Each row is a point on a landscape with many peaks, with its height.
From any point a climber steps to the highest of the 2 points nearest to it. It stops when none of these is higher. Distance is the straight distance between rows; heights are no part of it.
Q_315: [ 21  -3 -40 -11  33  25  18 -18  35  32  59  39  40 -12  61   7 -10  23
 -27   9 -26  10]  (h 91)
Q_436: [ 11 -12  49  -2 -18  -6  -2 -27  -9 -77   9   3  -1  38 -22 -42   6 -28
  -4   9  17 -10]  (h 169)
Q_303: [-39   9 -56 -15  16 -11  -2  -2 -29  23 -52 -45 -10  -7   9  27  31 -26
  26 -38  10  -8]  (h 395)
Q_369: [-30  18 -35   3  12  -8   0  14 -21   2 -43 -38 -18   4  -5  26  33 -21
  31 -33  16  -4]  (h 428)
Q_491: [ 52   4 -51  12  -4  16  36  -5  53  43  24   9   2 -27  27  25 -20   5
 -18  57  31 -10]  (h 197)
Q_614: [-30 -15  23 -12   5 -14 -24 -22 -25 -29   3 -42 -23  23   8   0  -9 -31
   5  -2  -2 -13]  (h 442)
Q_425: [  2 -21  58  28  -8 -19  16  -3  37   2  19 -19 -10  -1  -4 -13 -43  17
 -24  37  10 -11]  (h 563)
Q_738: [  7  11 -30  37  25 -17   1  36   6 -27 -30 -32 -21  13  -9  28  14  -5
  40 -31  46  -5]  (h 42)
Q_166: [ 23  39  29  10 -35  -1   7  48  24  15  -8  69  -6  -1 -50 -24  10  20
 -12   6 -15  24]  (h 441)
Q_496: [-29  18 -39 -39   8  10 -27  -3 -32  42 -12  22  18 -13  18   9  43   1
   0 -32 -61  13]  (h 263)
Q_565: [  5 -35  64 -16  -7 -14  -1 -40   6 -21  40   5  32  28  12 -42 -21   6
 -38 -14 -10  -7]  (h 319)
Q_5: [-27  -8 -51 -18  31  -9  -9  -6 -25  22 -38 -45  -3 -18  17  34   2  -9
  19 -24   7 -14]  (h 358)
Q_168: [  4 -37  64  -3   0 -21   5 -27  10 -34  32 -10  11  30   7 -29 -35   2
 -29  -6  15 -13]  (h 348)
Q_564: [  1  35   6  20 -31 -13  11  37  34  29 -17  26 -21 -20 -37   2  -3  22
  -3  34  -4   9]  (h 522)
Q_336: [ 24  15  49   3 -30   2   0  27  10  -3   7  65   8  10 -34 -34  11  18
 -22  -8 -12  19]  (h 401)
Q_541: [ -6  15 -77 -21 -20  18  15 -27   4  66 -15   5   9 -41  19  23  10  -1
   1  33 -30  -1]  (h 167)
Q_15: [ 27 -11 -52   1  18  16  29 -17  34  38  24 -12  13 -35  38  23 -26   7
 -17  44  15  -7]  (h 175)
Q_196: [ -2 -21  42  39  -8 -21   7   3  35  14   6 -41 -22 -20  -6   2 -39  17
  -9  51  17 -16]  (h 612)
Q_240: [-17 -30  19   6  30 -14 -18 -12 -21 -38   9 -55 -16  18  19  13 -22 -23
  16 -12  23 -16]  (h 411)
Q_53: [-27   8 -73 -31  -6  13   0 -35 -17  67 -19  -2  15 -42  26  25  11  -1
   2  14 -47   1]  (h 196)
Q_834: [-26 -35  14  -1  29 -15 -15 -21 -11   8  13 -67  -8 -21  25  17 -44  -4
  -6  14   5 -18]  (h 392)
Q_322: [-28  -4 -15  -3  -3  -4  -3 -19  -1  37  -8 -30  -7 -35  11  25 -20  11
  -6  33 -14  -9]  (h 474)
Q_748: [ 10 -15  25  20  17   6   8  -6 -17 -80   9 -15 -13  38   0  -8  -3 -16
  25 -20  29  -3]  (h 147)
Q_769: [ 23  18  37   6 -27  13  -2  16 -17 -49  -6  33  -6  32 -40 -34  27 -19
   5 -13   5  12]  (h 364)
Q_157: [ 16   8  22 -10 -13   9 -11  22  -2  16  10  66  18   1 -14 -22  18  18
 -18 -13 -33  23]  (h 360)
Q_762: [ 40   2  64   8 -23  -6  13  17  14 -31  15  52  16  27 -30 -42  -2  21
 -27 -13  15   6]  (h 440)
Q_202: [-23  13  -9   9   3 -13  -9  13 -11  -2 -28 -35 -24   7  -8  18  12 -14
  27 -17  14  -9]  (h 457)
Q_301: [-18   8  16  45 -43 -26 -10  17  36  27 -27 -52 -38 -31 -44   2 -15   4
  22  49  16 -15]  (h 261)
Q_117: [ 14  26 -43 -10  39   4   1  37  -8 -20 -15  25  -1  20   7  22  25   3
  20 -47  14  13]  (h 416)
Q_678: [  9 -11  65 -16 -35  -4 -15 -22  -4 -13  18  36  20  18 -15 -50  10   2
 -30  -5 -25   2]  (h 288)
Q_505: [  8  12   5  -8 -11  50  -9  14 -52 -45 -16  37  14  27 -23 -29  49 -21
  10 -40 -26  26]  (h 316)
Q_71: [  8  49  19  16 -47  -6  12  47  33  34 -17  48 -15 -13 -53 -14   9  19
  -7  28 -16  23]  (h 479)
Q_162: [ -8 -17 -11   5  31 -18 -12   9  -8  -2 -10 -44 -15  -6  11  31 -22   2
  17  -8  27 -17]  (h 302)
Q_820: [  0 -31   7  -9  55  -4   7 -14   8  -4  55   8  37   7  46   3 -42  26
 -26 -27   3  10]  (h 71)
Q_139: [ 31  21  33   6 -40  34  -5  24 -24 -44  -7  57  19  24 -50 -45  37 -16
  -5 -21  -6  20]  (h 329)
Q_871: [-11  13  -6  12 -44   4  19 -12  20  59   1  -3 -11 -38  -9  21   4   9
 -25  74 -19   6]  (h 543)
Q_218: [ -8 -15  10  34   3 -27 -18  13  19   4 -21 -62 -30 -17 -12  17 -23   1
  26  18  33 -21]  (h 526)
Q_860: [-58   9 -11 -20 -27  -8 -16 -19 -22  46 -33 -51 -18 -27  -5  14   7 -13
   4  16 -26 -14]  (h 425)
Q_308: [-33   5 -52  -1 -23 -13  11  -5   2  60 -49 -43 -13 -42 -17  16   0  -5
  20  26   0 -12]  (h 330)
Q_21: [-37  -5  21  -8 -11 -15 -29 -14 -17  -5 -14 -51 -29   6  -2   4  -4 -26
  11  10  -5 -17]  (h 478)
Q_158: [ -1 -35  23  -9  48  -9  -1 -15 -10 -25  46  -7  25  21  38   3 -36  11
 -15 -37  16   5]  (h 64)
Q_533: [-19  16  -4  17 -35 -10  12   6  20  44 -20 -18 -21 -37 -22  15  -7  11
   0  56  -5  -7]  (h 669)
Q_741: [-22 -26  -3   2  18 -10  -6 -21  -9  30   1 -64  -4 -40  19  22 -38   3
  -6  35  -2 -14]  (h 421)
Q_772: [ 37  30 -57   1   5  17  28  15  51  29   8  35  -1 -26  20  15 -19  19
   2  26   9  -8]  (h 238)
Q_830: [  7 -21  49 -16  -5   0  -7 -34 -20 -56  18   8  13  36  -1 -35   1 -15
 -12 -12   4  -3]  (h 186)
Q_608: [ -6 -40  37   4  35 -18 -10 -16  -9 -41  29 -41  -6  21  23   1 -37 -12
  -1 -14  31 -15]  (h 390)
Q_885: [ 16   2  52 -10 -34   8 -14  -6 -17 -30   9  41  13  25 -28 -43  22  -8
 -20 -10 -12  10]  (h 322)
Q_377: [-27  11 -51 -34   9   8 -15 -19 -16  49  -6  11  18 -26  28  20  14   8
   0  -4 -53   4]  (h 227)
Q_76: [-20   9  30  27 -37 -14 -10   1   7 -60 -23 -31 -40  35 -49 -30  21 -47
  34  21   8  -4]  (h 146)
Q_652: [ 35  23 -65  -4  33  12  21  20  44  16   0  23   0 -23  28  19 -28  18
  12  -1  24 -17]  (h 255)
Q_579: [ 46  17 -65  12  -8  15  33   6  53  38  -2   9  -8 -33  10  16 -24   8
   7  47  29 -18]  (h 218)
Q_455: [ 21   8 -50   9  33 -10  15  27  32  12 -11  -1  -6 -22  11  25 -27  20
  17   5  34 -15]  (h 270)
Q_595: [ 28  -1  69  26 -24 -24  14  16  31 -24  10  29  -8  24 -30 -32 -21  19
 -17   8  24  -6]  (h 494)
Q_644: [ -5   5 -33 -16  31  -3  -5   6   1  16  -2   9   3 -16  23  26 -12  16
   1 -11  -3  -3]  (h 505)
Q_764: [ 38 -10  46  -8  -2  15  -2   3 -12 -36  25  61  39  31 -10 -38  17  15
 -26 -41   5  15]  (h 287)
Q_958: [-16  16  23   5 -20 -15 -10  18  -7  -7 -18  -9 -27  13 -23   0  11 -10
  14  -4   2  -1]  (h 420)
Q_717: [ 11 -22  16   4  48 -12   8   9   3 -30  30   6   9  22  21  10 -29  16
  -6 -33  36   3]  (h 56)
Q_715: [ -7  10 -18 -11  24  -5  -9  19 -17  -3  -8   8  -7   8   9  23  11   4
   9 -30   1   7]  (h 455)
Q_527: [ 15  20   5  -1  -1  21  -2  33 -28 -27 -11  44   4  28 -26 -10  37  -7
   4 -36  -5  27]  (h 359)
Q_720: [-21 -19 -23 -12  45 -12 -16 -10 -31  -1  -8 -54  -4  -8  32  34 -19  -7
  15 -23  16 -12]  (h 324)
Q_560: [ -3 -19 -24  -7  29  10  12 -24  15  32  40   0  26 -25  49  21 -23  20
 -29  25 -18   7]  (h 493)
Q_239: [ 42  24 -72 -16 -12  34  26 -20  37  55  23  35   9 -28  39  20  -1   3
 -10  30  -7  -6]  (h 121)
Q_112: [  6 -41  54   7  16 -24   1 -26   2 -51  32 -28   2  36  11 -20 -38 -10
 -13 -10  34 -16]  (h 371)
Q_199: [ 17 -19  70  29 -19 -24  29   6  48 -11  23   4  -1  14 -14 -27 -42  26
 -30  22  13  -8]  (h 548)
Q_899: [-57  15   7 -10 -39 -15 -20  -6  -7  30 -35 -49 -32 -15 -27   3  11 -24
  10  18 -19 -12]  (h 475)
Q_389: [-10  -1   7   2  -5   6   8 -14  14  35  17  12   8 -22  19  10 -11  19
 -27  34 -34   9]  (h 391)
Q_975: [-35  36 -43 -37  -8   7 -17  13 -25  43 -36  13   5 -13  -7   6  55 -10
   6 -33 -42  15]  (h 296)
Q_789: [ 17 -19  37 -20   4  26 -11 -37 -38 -74  25  24  38  32   3 -47  24 -15
 -11 -27  -6   4]  (h 216)
Q_660: [  8 -18  30  34  17 -10  -4   5  -2 -61   6 -29 -25  34  -4   3 -14 -13
  25 -13  41 -12]  (h 140)
Q_968: [-49  -2 -45 -16 -24  -7   0 -23 -18  60 -48 -53  -9 -44  -5  23   2  -9
  11  25 -19 -12]  (h 369)
Q_700: [ 10 -16 -77 -18   9  17  18 -35   5  52   8 -15  12 -42  39  29 -23  -5
  -5  39  -1  -8]  (h 150)
Q_358: [  9  -9  10 -18  24  15  -9  -3 -39 -39  14  25  11  32  14   2  19  -3
   4 -45  -5  17]  (h 174)
Q_458: [  9  -2 -12  25  40 -12  -1  32  -1 -34  -6 -18 -14  17   3  29  -3   1
  28 -29  44  -6]  (h 46)
Q_247: [  3 -20  16  40   4 -25  -2  13  32  14  -6 -58 -21 -29  -9  10 -40  15
   9  45  32 -16]  (h 567)
Q_419: [ 38   4  21   3   5  23   1  25 -22 -47   9  60  19  30 -17 -19  24   6
  -3 -39   6  22]  (h 326)
Q_468: [-15  -1  -1  30  -4 -27 -17  17   8  -8 -28 -60 -33   1 -16  19   0 -12
  37  -2  33 -18]  (h 492)
Q_730: [-16  12  15 -10 -17   0  -6  -1   6  32   2  20  -3 -17  -2   0   4  17
 -15  21 -39  11]  (h 353)
Q_42: [-20  25 -11  -6  -1  25   0  18 -41 -24 -33   0 -11  24 -15  -2  54 -27
  23 -40 -18  22]  (h 367)
Q_613: [ -9 -13 -14  -8  30  -4   1 -11   7  18  17  -7  10 -23  31  22 -28  18
 -12   5  -3  -2]  (h 562)
Q_111: [ 13 -16 -79 -11 -17  11  25 -32   9  69  -9 -29  -2 -41  16  30 -15 -17
   1  59   5  -5]  (h 125)
Q_256: [-18  27  -1   8 -26 -14   2  20  14  29 -25  -1 -20 -20 -22   9   0  10
   5  23  -6  -1]  (h 581)
Q_205: [ 10  -7  24  -9   0  32  -4 -22 -41 -80   2  17  13  35  -6 -35  24 -20
  11 -24  -5   5]  (h 248)
Q_970: [  9 -13  16   3  32  18   6  -7 -34 -70  14   5   4  40  11   0   6  -8
  17 -39  17  10]  (h 158)
Q_31: [ -5  14   3 -17  -3   7 -15  12  -8  24   5  46   9  -3  -1  -5  17  14
 -11 -13 -41  20]  (h 328)
Q_905: [ -3  -4  41  13 -27 -13  -9 -13  -3 -60  -5 -13 -26  37 -29 -32   8 -36
  13  20  12  -7]  (h 156)
Q_423: [ 24  24 -19  -4  24  18   1  41 -23 -27 -12  44   4  27  -9   7  36  -2
  11 -47   2  28]  (h 386)
Q_325: [  8  -8 -29  19  29 -20   1  19  22   9 -13 -28 -10 -19   4  26 -30  16
  18   6  39 -17]  (h 284)
Q_667: [ -8  11 -18  41 -27 -26   3  24  38  32 -35 -40 -26 -35 -36  13 -14  11
  26  40  28 -15]  (h 278)
Q_181: [ 28  11 -51 -11   9  30  19 -16  37  42  42  40  26 -25  51  16   1  17
 -17  23 -19   2]  (h 104)
Q_295: [ -1  22  35   5 -31  -1  -7  16 -15 -29 -11  12 -21  28 -39 -22  21 -18
  10  -6   0  10]  (h 389)
Q_105: [-31  33 -23 -24  -7  22 -13  22 -40  14 -35   9  -2  10 -14  -1  69 -28
  11 -45 -38  29]  (h 331)
Q_599: [-13   9 -53  24 -26 -20  14  13  25  49 -52 -39 -20 -42 -30  13 -11   2
  32  31  21 -14]  (h 299)
Q_996: [ 10 -28  68 -25 -26 -10 -14 -44   1 -29  34  22  44  25  -4 -61   4   0
 -43  -3 -21 -11]  (h 282)
Q_823: [ -2 -18   9   2   9   7  16 -23  21  33  44  10  28 -15  37   9 -15  24
 -41  32 -33  13]  (h 438)
Q_757: [ 16  29 -71 -13 -29  24  25 -13  27  62  -3  25   1 -33  15  19   7   1
  -4  44 -17  -1]  (h 142)
Q_220: [ 12 -23  34 -20   2  12 -20 -13 -23   3  36  56  45  10  11 -34  22  13
 -24 -37 -41  15]  (h 223)
Q_384: [-46   9  27 -12 -36 -19 -28 -11  -9   1 -21 -43 -37  10 -27 -11   9 -36
  10  21 -17 -14]  (h 525)
Q_775: [-19  27 -28   4  17   9   4  21 -29 -20 -37 -18 -14  20  -5  18  46 -22
  29 -43   3  10]  (h 398)
Q_207: [  9 -17 -16 -11  45   9  12 -10  25  15  55  35  39  -4  51   4 -23  30
 -26 -12 -17  15]  (h 81)
Q_28: [ 19  -8   2  16  43 -16   7  30  10 -35  12   9  -7  21   7  19 -16  13
  13 -29  45   1]  (h 51)
Q_558: [  9   9  16  -2 -11  47  -4  -5 -48 -73 -15  25  13  31 -23 -46  38 -26
  15 -25 -20  15]  (h 279)
Q_225: [ 12 -18  21 -21  16  17 -19  -9 -32 -25  27  42  31  25  12 -18  20   6
 -11 -45 -18  19]  (h 195)
Q_243: [ 33 -19  46 -11 -10  13 -11  -5 -12 -15  38  65  56  19  -4 -47  23  18
 -32 -37 -19  12]  (h 254)

For each start below, name the point where the climber stops.
Q_579 -> Q_196
Q_996 -> Q_384
Q_205 -> Q_613
Q_31 -> Q_533
Q_667 -> Q_384
Q_225 -> Q_613
Q_775 -> Q_196
Q_207 -> Q_196
Q_111 -> Q_196

Call two points neighbours if one is among the 2 nearest of the other. Go from one point of each pair to the other, from neighbour to neighbour, staying as high as possible. Name the lowest point that can't be avoided.
Q_384 / Q_613 -> Q_996
Q_613 / Q_196 -> Q_389
Q_196 / Q_533 -> Q_336
